Each row is a point on a tangle of strands that fork, close into loops and nearly touch. The rows are in no order.
Points whose rows are less than 75.7 apart are linked; no others are. Some points are linked to none.
vazi: [-30  -9  22 -12  -2 -18  34   2  -2   7 -17   1  -1   3   2   4 -28  15
 -37  11  22 -19  40  20 -13   8   1  12  -3   1 -15 -18 -21 -16 -21  -1
   7   1]
Latas: [  9   5  23  -9  21  20   6  40 -25   4  -5  -4  -8  17  -8 -23 -10  21
 -16  18  -7 -19  -6 -34  23   0   0  17 -23  11   0 -19   0  -9  -3  14
  17   3]
fef: [  8  -7  42   5   1   2  15  25 -36  16 -12 -19 -18  -2   2   6 -32  -4
 -10   4   4  -4 -14  11  16 -18  -5   2 -35  -1  -6 -13  -9   4 -30 -16
   2  10]
vusa: [ -1   0 -13  -7  29 -10 -27   2  -9  10   5   3  -3   9  -6 -26  -6 -10
 -22   4   5  14 -16 -26   8   9   0   9  -6 -15  20   7  -2  -7   5  -4
  12  10]
sevo: [  6 -21   2   5   9   5  19  -9  15 -10  -3  14 -13   6 -13 -30  22  13
  -2   0   0  -6  12 -12  18   5   2  13  14   5 -17  26  -7 -10  11   5
  29  -6]
Labok: [ 22 -28  -7  10   1   4   6  -8  12 -16  24   3 -14  13   4 -11  21   3
  36 -12 -21  12  14   3  21  17 -16   9   8  -5   0  25 -13 -12   2 -14
  14 -27]
sos: [ 15  22 -14  -7 -11  -6 -27   5  28   1   3  -7  11  16  17  -7   9  26
  -7   4 -19  -5   3  13  12 -32 -15  -2   7   6   7 -17  10  -3  34  20
  -9   1]
Fituf: [ -2  -1  42  23 -36   2  18   4 -25 -14 -27  -1  -5   6  -2  22 -34  31
 -26   9  13 -25  28  10 -14  -7  -5 -16   7   6   7 -23   4 -10 -31  -2
   2   9]
von: [ -6  19   7 -10  12  16 -12   8  11   7 -26  -5  13   2  27  23  24 -24
  11 -13 -28   0   1   9   5   5  -9   4 -17 -11   1 -11  18  20   9  -8
  -2  -8]
Vafab: [  2 -21  -8  12 -12   1   5  -7 -20  18  29 -23   3 -19 -15 -16 -23  -7
 -29  -5   7  15   8  13  11  26   3   4 -20   2 -14  12 -14  -5 -19 -24
 -17   9]
Dol: [ 15  -5  16   3   2   8   9  12 -30  22  -1  -9 -11  -2 -11 -24 -22   5
  -7   8   1   8 -11 -19  20 -11   1   7 -14   2 -35  22 -25 -13 -12 -20
   7   9]
Mano: [ 14   2  -3   1   5  18  15   3   5  -7  29  -3  31   9 -18  23   3 -48
  59 -15  10   1 -17  -6  -2  11   1 -19   3   0   7   1   1 -27   4  12
  -4 -10]
kekeb: [ 39   4  20  -2   5 -10  -8   5 -25   1  -7   7 -17  -3  32  17   2 -11
  12 -15 -22 -15   0 -11   9  -2  -8 -18 -14  -6 -13 -16  -6   5 -10 -21
  -4  -7]
Neb: [-15 -12  -9  -5  -9  12  -4 -11  21 -10 -19   1  -8   6   1  13  13  11
  40 -16   6  25  -5  17   2 -29  -3   4  12 -11  -5  17  14  -3  29   8
  18 -13]
lived: [-36 -14   7  -3  15 -11  15 -10  10  -4 -17   4   8  -1 -18  -3 -18 -14
 -29   8  33   4  17  15 -20  35  11  -1  -7  -7   5   3  -7  -2  -9   7
  25  20]
vas: [  0  10   5 -13  22  23   4   8  14   1 -13   1 -12   4  30  15  18 -17
  17 -18 -17   2  16  25  10   8 -13  14 -30  -7 -14  -3  -4  14   5  -2
   6 -22]
sefa: [-20   9 -10   0  15  -9 -21 -20   1  -3  -8  -2  21  -6  23  16  16  -6
  -1 -14 -35  19  -4  10  -6  -2 -10 -14   4 -14  42 -17  34   1  -1 -18
  -1  10]
tumot: [  5   9 -31   0 -11 -18 -29   0  28   0  19  -1   7   8  -6 -14   8  13
 -30   7 -15   6  -7  13   8 -12  -9  -6   8  11  25  -8   5   1  27  29
  -5   6]
zulep: [-26  -9  11  -3   4  -4  25   6  11  14 -22  -3   7  -1 -18  14 -14  -9
  -9   0  34  -1   8  16 -16  28  20  -7  -3  -4 -21   8  -7   4  -5  -1
  12   2]
nebo: [ 13   7  11  10   5  19  27  19 -21   6  -7 -16 -16 -10 -30 -12  -7  -4
 -15  11  -5 -33   2   0  27  10  -5  14 -16  10   5 -20  16  25 -15  13
  -8  15]
zonil: [-29  -6 -12   5   4   4   3 -15   7 -12   6   4 -14  -2  22   2   8  14
   8 -10 -50  35  18  23  14  -3 -27  34   7 -13  31   9 -14  -3 -16   0
  -7 -33]
Lukan: [-10   4 -26  12 -18 -22  -4 -12  23  10   9  -5   8 -14  -9  10 -13 -13
 -19  -2   3  17  -9   5  -3   7  17 -12   4  -9  -1  -6  -2   5   8  -5
 -21   7]
lafod: [ -1   0  14  -3  11 -12  -2  -2 -23  -8  -7   7   3  -5 -28 -12 -21  25
 -36  25  10 -29 -20 -18  -9  14   4  -1 -10   3  25  -4   8   0 -11  26
  13  38]
zibil: [ -4   6   3  12  -2  10  17  17 -10  19  -5  -4   3  -8 -34 -18  -7  -2
 -31  26  25 -23  -7  -1   1   2  10  -1 -13  18 -36  14  -4  14   9  24
   7  21]
kozo: [-30 -28 -21   0  15   5   7 -22  21  -7 -10  13 -15  10   5 -17   0   7
 -18   7  19   6  18  13   9   5   1   8   5  -4  12  -3   2 -14  12  13
  32  -3]
rata: [  0   2   8  30  -3  -3  13   7 -44  27  -7 -14 -32 -11 -13  -4 -21 -16
  -2  29  45  -1 -24 -14 -28 -33   8  -8   7  -4 -40  -4 -13   8 -29  -1
 -23  14]
famip: [-14 -16  23 -10  16  13  25   9 -15  12   6  -7  20   7 -28   0  -5 -29
  24  -1  24   1 -21 -19 -10  32  24  -1   3  -2  -5  26   7  -2 -14  -3
   7  14]
luv: [-15 -12 -26   4 -14  -8  10  -9   5   8  32 -26  -2 -11   8 -14 -26   5
 -44 -10  -8  30  23  25  10  22  -4  20 -21   7   4  -3 -18  -9 -22  -8
 -19   0]
nezud: [ -7  14  14 -23   4 -15   5  -8 -15 -13  -2  -5  30 -12 -12  10  -8  11
 -30   5 -13 -29  16 -11 -15  24  -1  -9  -9   5  34 -39  19   2 -30   2
 -14  33]
fev: [  0  -6  12   3   7 -13  31 -19 -38 -14   9  -4 -10 -12 -25   7 -29   2
 -12 -18   3 -23  10   1   0   8   9 -20  -8   6  31 -25   8   0 -47 -27
 -14  26]
meked: [-18   9  12 -17  14  -8   6  14   0   0 -17  -4  17  -2  -7   7   3  -1
 -34  15  -4 -28  20   2  -2  26   3  -1 -15   6  14 -31  18  17  -5  15
   0  19]
vizo: [-12  10  -3  -9   5 -19  -9  14   8   2  -4   3  24   1  -4   2 -10   2
 -38  24  13 -19   6   3  -9  15  10 -21 -10  -2  16 -26   8  10  14  26
   8  13]
rov: [ 11 -15  23  13 -11   1  31   1 -33  18  -4 -28 -14 -13 -15  12 -28  -6
  -5  -7  10 -16   4  26   6  -5  -4  -5 -20  -4  -4  -7 -14   6 -41 -25
 -18  17]
ruf: [ -5   0  37  -8  -5   7  10  10  16  -7 -39  12   6  15   7  25  -4   5
  14 -12  30 -26  14  15 -31  10  19  -5   6  14 -40  15   3  11   3  -3
  15 -15]
Sukin: [  4 -13 -12  -6 -15 -28 -13 -19  33  -9   2   3  11  -6 -20  -4  24  19
  -8   2  -5   5 -14 -16  -2 -11   2  -5  21 -11  32  33   2   2   9  16
  -5  17]
mav: [  1   4 -17  18  -9  16  15 -20  29 -19  26   9   9  -4 -23   0  29  -3
  22 -15 -22  -1   2  24   1  18  -7   4  22  -2  31   8  20  14   2   6
 -13 -12]
Nubid: [ -7  12 -17  11 -13 -16 -32 -21  10  -3  -6 -11  13  11  30  12  11   8
 -11  -9 -40  14   3  19   1  -2 -18 -13   5   2  38 -20  24   8   6   0
 -13   0]
bosuz: [ 10 -12 -18   4 -30 -16 -19 -28  40  -8  11  -8   8  -6  -8  14  26  21
   2 -21 -30  10  -8   1   3 -15   1  -4  24   2  29  25   8  10  -3   4
 -19   9]
lat: [ 17  12  15  15  -6  10  11  16 -31   1  -9 -23 -10   3 -31  -6 -25  14
 -20  16   4 -17 -16  -3  18  -8   2  -9  -6   7  11 -21  10   8 -11  21
 -13  24]
nisa: [  8   4   9 -30  15  38  -7   0  12 -14 -22   4 -11   6  35  18  16 -10
  47 -28 -10   9   8  28  -2 -15  -3  19 -17  -2 -16  20  -1   5  18   4
  13 -24]
vipov: [ 13  10  11  13   7 -13  -1  22 -41  12 -14   4 -20   1   7   6 -31 -14
 -15   9  23 -13 -13 -18  -8 -10   5 -24   3   4  -9 -18  -8   7 -15 -17
  -1   2]
kubi: [  7  32  -9  -3   9 -11  -1 -14  -9  -9   0   3  22 -21  16  14  35 -19
  16 -11  -7 -34 -19 -29 -28 -19  18 -17  26 -12 -12 -20  23  23  -5 -17
 -22  12]
vav: [ -8  15  -8 -16  29  -2 -29  15   7  10 -10   1   6  16   8 -21  12   0
 -13   9  -9   2 -17 -27   4 -15   1   3  -1 -10  26  -3   2  -4  19  14
   8   6]
rapus: [-22  -5  15  -8  20 -13  -9   8 -25  16 -21  10  -7  18   3 -18 -31   4
 -20  12  34   4 -19 -24 -20  -5  15  -3  -4   7 -27  12 -25 -18  -5  -1
  21   9]
Dutim: [-16 -11   3 -16  25  14  -6  -1  14  -4 -34  -6  14   4   7  18  26 -14
  25  -8  13  -2 -15 -12 -15 -10  19 -12  17  -3   9  17  16  25  11  14
  20 -13]
mubo: [-19 -14   7   9 -11  -2  33  -9   3  12  -3   6 -10   6  -6 -10 -26  25
 -32   9  29 -17  16  11  -4  -3  -4   1  -6  15 -33  -4 -22 -23   3  -3
  16  13]
fad: [ 16   7   1   9 -13 -16   9 -11   2  -8  -3   6  -3 -10  -1  13   0   8
 -17  -2   8 -35  12  -4   0  10   6 -23  -1  11   7 -23  10   5   1 -10
 -12   1]
safu: [ -5 -24 -17  11  -6   2  20 -15  -3  13  33 -14  18 -22 -24 -12 -12 -24
  -6  -2  17  12  -2  12   0  29  11 -12  -3  -8 -19  20  -6   2  -8 -11
 -15   7]
Bukov: [ 17   7  23 -17 -18   0  19 -19  11 -17 -11   9  -5  16  33   1  -7  49
   0   0 -12 -34  36  -4   1 -25 -24  16 -16  14 -26 -22  -9 -20  -1   2
  -8   9]
zusak: [-14  -9   5  -2  -9   9  25  -3   3  17   4   0   9   0 -27 -28 -23  18
 -42  23  21 -14   9  14   2   4   3   5 -11  22 -37  10 -14 -11   5  23
  13  22]
lukev: [-16 -15   0 -16  11  30  -8  19 -12  -8 -12  -9   6   9   4  33   2 -20
  56  -7   0  29 -27   0  -9 -13   8   3  -9  -2  17  18  14   2   8   9
   2 -35]
Ruruf: [-25 -12 -11   3   1  -4  11  -4 -22  12  41 -17  24  -7 -30 -14 -18 -39
  10  -3   6  27  -6   5   5  31   6   1  -8 -22  -2  25  11 -11 -23 -20
 -19  17]
zatev: [-11  -4  30  10 -20 -10  24   6 -14   0 -27  10  -5  -5  11  23 -23  16
 -20  -1  13 -25  30  17 -13  -2  -9  -6  -5   2 -10 -17 -10  -2 -29 -15
   4   0]
gop: [ 10  -8   8  18  -7  -7   6   5 -45  35   5  -9 -28  -5  -4 -13 -33   1
 -20  16  24  17 -21 -17  -5 -27   2  -3   5   3 -39  13 -20 -10 -11 -11
 -11   9]
pomop: [  9 -15   5   0  13 -21 -13 -12  12   0 -17  11 -18  13  20  -6  -1   9
  -2   2   9  -1   2 -20   5 -17  -5 -13  13  -5  -8   2  -6 -12  22  -7
  24  -8]
Dav: [ -8  -4 -14   3   2  -2 -24 -11  24  -9 -10  -6  14  -9 -21  -1  36  10
   2   2 -12  -5 -13 -15   5 -18  -1   8  35 -11  30  33  14   7  12  21
  20  24]
sofun: [ 14   3  -3 -16 -30  -6  13   3   5 -15  14  -7   2  -2   1   4  -7  49
 -31  13  -8 -18  35  22   3   2  -4   5 -12  41  -6 -34 -22  -2 -13  30
 -28   1]
kiz: [ -9  -2 -19   4 -27 -26 -25 -26  28 -13   8  -4  11   7  24  16  11  21
 -26 -11 -30  14  20  36 -10  -3 -15  -7  11  21  40 -22  22   5   1   8
 -15   2]
vib: [ 16  28 -17   8 -10  21   5  16  17  -2  12  -2  18 -21 -32 -13  27 -28
  20   5 -15 -15 -19  -2   9  23   6  24  18   1  -9  17  14  23  14  -4
 -14   2]
viru: [  0   8 -10  -8 -31 -20 -18 -15  31 -17  10  -8  15   5  15  14  13  26
 -30   4 -22   3  33  31 -14   2 -21   0  -1  24  17 -35   8   0   5  19
 -23   3]
butan: [-22  14 -23  12  -8   9 -24  16  -3   8  13  -7   8  -8 -18 -11  -7 -29
   4   8 -20  59 -16   6  11   3   5  12 -11 -19  -3  24  10  -2   7 -16
 -14  -7]
natin: [  3 -19   4   2  20  24  21   6   5   2   1  -1  -3  -4 -26 -24  21  -3
   8  10   4  -5  12 -12  17  24   8  16  -2  -2 -16  26  -6   0   3   1
  26  -9]
nini: [-28 -18  -6  -6   9   3  18  -9  -9  -7  27 -10  10   1 -25   2  -7 -17
   5  -7  -7  38  10   9   9  37  -3  19 -12 -22   9  15  -4 -11 -28 -13
  -8   5]
bafin: [  4 -12  -9   9  -9  11 -13  -7  -2  -5  15  10 -20   0  22  17   9  -9
  52 -15 -15  37 -15  38  14  -5 -22  -2   5 -22   5   7   1  -4  11  -3
   0 -32]
Silu: [-20  -4   9 -17  25  14  21   8  -5   9  12  -8  33   1 -19  19  -1 -39
  42  -1  31   8 -22 -25 -14  11  32 -13   9  -3  -3  13   1   3 -14   4
  -3   5]
Fom: [-10   4  26  -1 -15   3  20   8  15   8 -26   6  23   1 -15  28  -5  -8
  18  -6  30 -18   1   4 -27   9  22  -8   8  -4 -28   4  -1  17   0  -6
   4   0]
Vuga: [  0 -27   3 -11  16   6  -4 -10  -8  -1  13   5   9  11  15  21  17 -14
  47 -17 -22  24  -4  -3   9   9  -9 -15  15 -24  34  15   7 -21 -12  -3
  13 -13]
Giku: [-12   2  22  -5  18 -16  18 -12 -35  -9  -5  -7   4 -11 -17  11 -24   6
 -23  -8   4 -30  23  -4 -15  24   1 -12 -11   2  32 -30   9   7 -44 -10
  -6  29]
Tesa: [-17  10  -7   5   0 -19 -14  15  -1   2   2  11   4   2   0 -13 -25   3
 -38  25  34 -14   3 -14 -14  -6  16 -13   6  -2  -3 -12 -11  -2  28  21
  11   3]
fotap: [ -1 -11 -10   0   5   3  11  -7   7  -5  18   0  -8  -1  14   7  15  -3
  15 -13 -41  17  21  12  15  12 -26  22  -3 -12  11  13 -21  -6 -18 -12
   3 -31]
nusu: [ 27   6   4   0   5  12  20   8  -1  -1  49  -2  20   3 -15  14   3 -33
  61 -16 -14   3  -8  -8   5  21  -4  -6   0  -4   3  10 -10 -24 -21 -12
  -9  -6]
mogi: [ 14  28  -8 -10  -4   7 -31  -8  19  -3  11  -5  -3  25  30 -15  20  25
   4 -12 -45  -8  17  26  21 -28 -37  14  -1   8   7  -9   7  -1  28  21
  -3   1]
Kob: [ 24  -7  13  23 -34   2  13  -4 -22  -1  -5 -19 -21 -13 -21  13 -33  12
  -9  -9  11 -14   8  17   2 -16   2 -14 -11  10   6 -15  -8  10 -43 -20
 -17   7]
lizi: [ 36   4  12  -5   9  15  12  17 -10  -5  16  -5  10 -17  -7  18  12 -18
  51 -20 -11 -17 -22 -19  11  20   3   1  13  -6 -13   4  -3   2 -19 -16
 -15  -5]
Sen: [ 11  19   6   2 -15 -21  -2  -2 -12  -5  -4   6  20 -28  -9  13 -12   7
 -10  -2  -1 -25  -3 -27 -22  -9  10 -31  11   2  12 -24  15  14 -14 -12
 -22  18]
Biz: [ -8  10 -27   0   2  36   2   3  18   1  -7   4   3   2 -16 -35   1  -2
  16  10   3  23   3   0  12 -12  -3  19  -3   8 -32  30   4  -8  28   1
  14 -17]
vamu: [ -7   0  15  11  -4 -22  -2  19  -8   5 -20  19 -33   4  20   5  -3  -4
   1  14  41   2  -9 -31 -40 -21  19 -12  21   6 -33  -1 -20   0 -16  -8
  -1   3]
Kuvev: [ 24 -17 -21  21  -5 -14  -1  -7  -1   5  29   4 -26   4  13 -14  -3  -3
 -19 -15 -11  12   6   0  25  19  -8  -6  -9  10   4  -6 -22  -5   0 -23
   0 -20]
beviv: [  0  11  40 -12   5   8   4  37 -27  21 -23 -10  -9   6   9  10 -27   6
  -9   2   1  -8 -13  -8   7 -22   3   4 -36   2 -20 -16 -13  -2 -12  -6
   8  14]
tudo: [-15  16   3  -2   8 -33 -24  12  -4   0  -5  26   4  -7  13  -4  -5   5
 -30  16  38 -16  -3 -36 -29 -18  22 -16  19  -9  10 -19  -5   6   7  14
   4  13]
Bovog: [ 16  25   5   3  11  -7 -15  30 -28  10 -19  16 -20   5  29   3 -15  -8
 -14   9  27 -18   1 -17  -4 -11   8 -20 -11   6 -20 -29  -6  16   8   4
  -1 -15]
Raso: [ 12 -12 -33  28  -5   0 -12  -5  -2   3  37  -5  -7  -2  -6 -39  -4  -6
 -24 -11 -23  23  -6   4  12  31   1   0  -3  20  22  14  -9   5  -9 -22
  -5 -15]
geze: [-19 -13 -23  -3   5  -2  19 -19  25  -6   5   2  -9   2   2 -19  -7  16
 -23   4  -3  15  31  13  13   6 -18  22 -12  -5   2   3  -9 -21   8   6
   9 -11]
ripul: [-10  23   1 -16  15  -2 -23   0   3  11 -20  -5  25   1  21  17  22 -18
   5  -5 -27   2 -12 -13  -1  -4   9 -14  -6  -7  12 -13  29  12  -1 -13
  -2   0]
Gik: [ 18 -23 -10   4   9   9   2 -18  22 -14   8  13 -22  25   7 -12  24   8
  34  -9  -3   0  13   4  23  -8  -9  11  14  -1 -14  24  -3  -9  23  -5
  22 -17]
sol: [ 17   6   8  -6   9   0  22   4  -2   7   5   5  11 -14  -4  22  13 -20
  29 -18  -8 -16 -15 -18   2   7  13 -17   1 -10  -4  -7  11  12  -8 -17
 -21   3]
liri: [-28 -17 -13 -13  18  16  -5  -9   4 -10 -13  -1   8  -6 -27  -9   4   0
  11   7  -4  39  -8   2   5  11   7  23  -5 -18  17  26  11 -17   4   7
  21   2]
lakol: [  5 -15   8 -25  20  42  -4   9  10 -14 -15  -9   5  14  18  34  18 -19
  59 -23   6  10  -4  13 -11   0  -3  13  -1   2  -3  13   5   7  13  14
  19 -30]
rivi: [-33 -18  -1  -6  16  17  11  -5 -12  -9  10  -7   2  -4 -21   4  -1  -9
  19   1  -7  51   6  11   3  20  -4  24 -10 -27  25  22  -2 -31 -14   0
  10 -14]
tafiz: [-29 -13  -8 -10  27   4  -4 -12  16  -8 -26  12  -2   3  -7 -14 -12   2
 -32   9  19   4  14   8  -4  16   7   5 -11  -6  15   0   4  -5  16  17
  40   7]
Tik: [ -7   2 -10   7  11  28   3  19   3  -5  10 -11   1  -5 -25 -38  14 -10
  19  13  -8  13   8   5  16  22   0  16  -6   1 -32  32  -6  -5  13 -15
  20 -21]
Bazi: [-16   0 -32  12 -17  18  -8   1  18  -4  23  -1  -4 -12  -7 -14 -10  -4
 -15  -2 -28  53  -5  28  12   7 -10  17  -6  -3   6  16   5  -4   6 -16
  -5 -15]
pato: [ 15   7  14   3   1  24  20  29 -24   6  -3 -10 -12  -2 -27 -23  -5  17
 -19   8 -17 -20   9  -4  33   3  -8  34 -25  17 -12  -8  -4  -4  -8   0
   4   5]
fitu: [  6   6   2  19   5 -19   3  22 -38  16  -6  10 -43  -8   7   3 -13 -15
  -7  18  42  -5  -9 -27 -34 -24  17 -15  15   4 -22 -20 -12   7 -18  -7
  -9   9]
zate: [ 33   4  12   2 -22 -23 -24  -3  -2  -6   5  -1   3   1  18   8   2  35
 -18   0  -6 -23   1 -16   6  -6   1 -19  -1  13  20 -30   8   0   3   5
 -19   0]
Mupe: [ -9 -10  11 -14  17  17  10   2   7  -7 -16   2  25   0   1  25  15 -29
  39 -10  23   3 -17 -24 -23   6  30 -17  18  -8   4  11  13  15   8   6
   6  -3]
doba: [ 31 -23   0   1  -2 -14   6   4 -11  18  13   2 -27   2  19   6 -19 -20
  -2  -6   7  15  -3   5  11  15  -5 -12  -7  -4 -19   0 -25  -4  -7 -27
   7  -9]
Kor: [-19  12   8   0   5   7  17  16   2  16 -25   9   5  -4 -16   2   1  -6
 -23  19  31 -29 -19 -11 -19  -8  28  -2   1  21 -24  19  -7  26  11  30
   8  10]
boked: [ 10 -12  -3  12  -3   7 -15  -9  -4  -7  16   7  -5   9  15  15  24 -10
  62 -19 -17  26 -13  13  12  -4 -24  -3  29 -13  25  14  13 -10   7  -4
   7 -21]
sis: [-23  -4   6   1   7  -8  -5   5  -1  12 -16  21 -20  13   9 -18 -14   8
 -19  17  36   2 -13 -35 -29 -25  20   0  11  14 -33  12 -25 -14  10   4
  12   5]
datub: [-13  -4 -23  -2   0  33 -13   3   7  -4 -17   4 -10   5  -6 -12  12   2
  43  -8   3  25 -12  15  16 -25  -3  19   9  -2 -11  26  16  -6  31  13
  13 -24]
Duf: [ 10  19 -16  12  -7  29   0  10  33 -11  17  -6  12 -11 -28 -17  35 -11
  16  -6 -35 -17  -9  10   7  21  -8  28  23   3  14  10  16  25   8   2
  -5  -3]
rupoz: [  0  13  11  -3  -6   5   6  12  23   3 -30  12  -2   9  -1  -6   3   8
  -7  15  30 -32  -9  -3 -19 -15  13   3   5  22 -38   5  -6  11  29  21
   7   8]
begi: [ 30  11  28   3 -25 -22 -25  -2 -23 -13   7   5  -5  16  41  -2  -7  39
  -9   5  -4 -23  12  -6   1 -24  -2 -23  -1   5  -6 -41   2  -8  21   0
  -1 -10]
mapug: [-31 -10 -24  17 -17  23   7  -4   1  -8  20   0   6 -17 -29 -14   4   2
   8  14 -26  38   2  32   6  22 -15  29  -1  -3  12  13  12  -7   7  -2
   4 -24]
zesi: [ 39  20  21   2 -12 -12 -25 -27  -6 -14 -21  -3   6  -8  30  12  35   0
  21  -4   0 -35  -5 -26 -11 -16  -6  -4  28   0 -23  -6  15  10   9 -15
 -14   8]
bine: [-24  -8 -31  16 -12  13   5 -15  13 -14  26   4  11 -13 -35 -13  19  -2
   9   4 -25  26  -4  23   6  20  -6  12  14  -4  43  17  23   5  -1   4
  -2  -6]
busav: [-14  14 -17  -4  24 -16 -33   0   0  10 -10   5  -3   9  25 -13  15  -4
 -17  15  20  -7 -10 -34 -17 -28  11  -8  21  -7  27  -8   4   3  13  21
   7   8]
zor: [ 15   0  13  24 -28   4   7  -2 -24   0  -5 -30 -22   0 -15  -4 -43  19
 -21  16  26 -14  -5   6   5 -22   5 -23  -7  10   4 -19 -13   4 -19  14
 -13  17]
Viv: [  0  11 -14   2 -11 -12 -19  -1  19   1  -5   8 -16   4  31  11  -5  -5
   6  -6 -12  29  -9  17   5 -24  -6   0  -3 -13  -9  -4  -4  -4  29 -10
   0 -11]
Lomop: [ 12   7 -25  20 -13  -4 -26   2 -13   4  44  -9   4 -15 -23 -50  -3   6
 -34  11 -16   5 -16 -25   4  20   5   0   4  25  25  18  -5   6  -4  -9
 -14   2]
gane: [ -7  16  -2  -7   5 -19  14  -4  -1  -1   2   8  23 -20  -7  23   9 -19
  18  -8   0 -15 -15 -23 -16  -5  19 -22  18 -15  -2 -18  20  10  -8 -17
 -24  15]
dafi: [  5   2 -24  12 -22  -4 -21 -18  19  -5   8   5 -23   4  29   8   7   5
  16 -16 -19  27  -5  41  12 -18 -23   6   0  -9   5   0  13   6  23 -13
  -2 -19]
Nul: [ 12  -5   2   9   2   2  12 -13  21  -8  16   8  12   2  -9  29   6 -17
  50 -16  23   5   4   6 -12  23   0 -23  11 -16   5   8   1  -8   9   4
   0 -11]
kirog: [ 31  36   2   0  -2 -11 -18 -25  -9  -4  -8   0   6 -18  36   9  44 -11
  27  -8  -4 -29 -16 -25 -27 -21   3  -6  27   1 -13 -22  22  23   2 -10
 -27  15]
nefum: [-14  -2 -34   4 -23   2   1  -6  17  -4  32  -8 -11  -7  11 -12 -10   9
 -34   1 -29  38  19  35   8  15 -11  31 -13  14  11   4 -16  -8 -13 -11
 -19 -18]
bupe: [  0   7  -7  -2  -2 -17 -17  -5  18  11  -9  10  -9  11  19  -1  -9  10
  -9  -4  10  15  -7 -15   6 -30  -2  -7  -6 -10 -13   4 -10 -13  24 -12
   7  -4]
kifo: [ -4   3  22  -5  12 -16 -11   7 -28   2  -9   2   2  10 -24 -24 -30  12
 -34  14  27   1 -28 -28 -10   6   2   7  -8  -6  -8   4 -11  -9 -10  14
  16  33]
Mir: [ 37  17  19  -7   4 -11 -25   3 -14  -3  -7  10 -18  12  45   1   5  15
  -2  -6 -14 -23   4  -9  13 -24 -15  -7 -17   4 -13 -25  -5  -7  23 -10
   4  -9]
vesi: [ 24  33   5 -22  -2   9 -18 -17  11  -6   6  11  -2  18  50 -17   5  29
  16 -12 -29 -31  23  27  12 -26 -33  20 -16  11 -16 -21   4 -10  29  10
 -10   8]
dafu: [  8 -22  16  -7   9 -10  20   1 -16  13   1  -3   3  -5 -21   5  -7 -16
   7  -5  10  -2  -7 -16   3  22   4  -7  -2 -12   2  18 -14 -11 -25 -13
   5  16]
gabi: [-18  -4 -11  -7   9  11 -15  12  -6   4  -9   2   1   4   7  26  12 -28
  46 -10  11  42 -31  -8  -6 -24   7  -2   3 -20  10  14  10   1   4   5
  -2 -20]
vopa: [ 15  17 -27  15 -12 -10 -31  11   1   6  35  -4  -6 -10 -19 -40  20   8
 -24  24 -17  10 -15 -39   1 -10   6  11  17  10  16   9 -17   4  12   5
 -24   1]
Suvus: [  3  14  25 -13 -13  -4   2   2  24  -7 -37  21   2  14  11   7  -5  21
   9  -3  28 -39   9   6 -14 -18   2   5   3  21 -53  -1   3  -3  18  -1
   7   4]
vete: [  0   1   1 -19 -26 -18  -2   3  16 -20  15  -4  27   0  10   9  -6  39
 -33  14 -14  -8  39  26  -7   2 -12  -7  -5  20   7 -39  -9  -4   0  27
 -22   2]
gaba: [ -4   7  18 -24  27  11  -2  31 -21  17 -23   7  -5  16  26  -7 -14  10
 -11  -2  -6 -14  -5 -22  12 -10   3   4 -28  12 -15 -13  -8  -6   1  -1
  18  -1]
Kete: [ 31 -10  14  -2   1  -9   5   6 -20   8  13   8 -20 -11  19  20 -14 -26
  24 -15  -4   0   6  10   7   4  -6 -21 -18 -11 -21  -4 -19   4 -16 -24
   2 -11]
Nupi: [ 22  21  18 -25 -16   5   6 -16  17 -11 -11   2   0   4  38   4  10  31
   1 -10 -24 -25  34  19   4 -15 -25  28 -19  14 -24 -19  -1 -11   8  12
 -14   1]
dovo: [ -5 -13  10   1 -12  -3   8 -11  22 -16 -12   7  -1   6   8  31   8  -2
  41  -7  20   9  17  28  -9   1  -8  -5  11 -18  -9   1  10   0  18   3
   6 -15]
lef: [ -5  -4 -35  -3  -7   2   8 -19  23 -10  22   2 -16  11  10  -9   3  23
 -28   1 -22  17  31  26  11   0 -19  25  -6  14  14  -6 -10 -14  -5   9
  -7 -18]
bodu: [  6 -14   8  -7  22  -1 -16  -2  12   2 -27  12  -1  11  28   4  24  -7
  12  -4  10 -10   2 -17   5  -4   2 -14  14  -4  -1  11   3   8  13  -6
  22 -16]
vadin: [-19  10 -20   9   8  10  -8  12  -4   8   5  -1   4  -5 -14   1  18 -31
  24   5   6  44 -26 -16 -11  -4  12   6   8 -18  -5  14  11   6  10  -1
 -16  -8]
sudo: [ 11 -31  12 -12  20  -2   8   3  -9  -2  10   5   1  11   5  20   4 -15
  32  -5 -10  14  -3 -13  -1  23   4 -12   1 -20  11  15 -15 -19 -17 -11
  18  -9]
Rimap: [-22  -4 -11 -10  24   7 -20  -1  10  -3 -12  -2  14  -9 -29 -12  19  -9
   6   7   2  18 -22 -13  -1   4  13  16   8 -17  37  27  21   7   8  18
  14  14]
dor: [ 20  16 -37   8 -15 -10 -26   4  22  -2  31   3   7  -6 -13 -30  25  -1
 -23  17  -9  -8 -21  -6   5 -13  -3   3  15  12  23  16 -10  22  25  21
 -12  -4]
Puseg: [ 17  -9  -5   5  -7 -10  11 -19  20  -3   3   4   0  -9  -6   4  19   7
 -13 -11  -5 -28  13   0  11  11  -4  -8   5   6   9  -7  -4  12   0   8
  -8   6]

A tip is a point with one link. Name the tips that can be reached along the links from each point below, in the order of the rows.
vamu => Dol, lafod, Bovog
lukev => Fituf, bosuz, sofun, vib
Lomop => zonil, Bukov, zesi, Puseg
vizo => vusa, fev

How many points has the smallest loop of links through each point below? Write - if it is on no loop.
pomop => 14
pato => 10
rata => -

A fork is a point with three links, a tip a point with one. Leave the first point through the second and follow the links. Name the first fork or tip that comes.
Kor / rupoz => nefum
vesi / mogi => fad
vas / von => sofun
Tik / Biz => gane
kiz / Nubid => Bazi

Name the points in between on the shortest way along the links from the first point to the second, in order.
vopa / Neb => Lomop, Raso, Kuvev, doba, Kete, kekeb, Mir, begi, zate, fad, Sen, gane, sol, lizi, nusu, Mano, Nul, dovo
zesi / zonil => kirog, kubi, gane, sol, lizi, nusu, Mano, Nul, dovo, Neb, datub, Biz, Tik, natin, sevo, Gik, Labok, fotap
lived / vazi => zulep, Fom, ruf, Suvus, rupoz, Kor, zibil, zusak, mubo
Mupe / boked => Silu, famip, dafu, sudo, Vuga
gabi / nini => vadin, butan, Bazi, nefum, luv, Vafab, safu, Ruruf
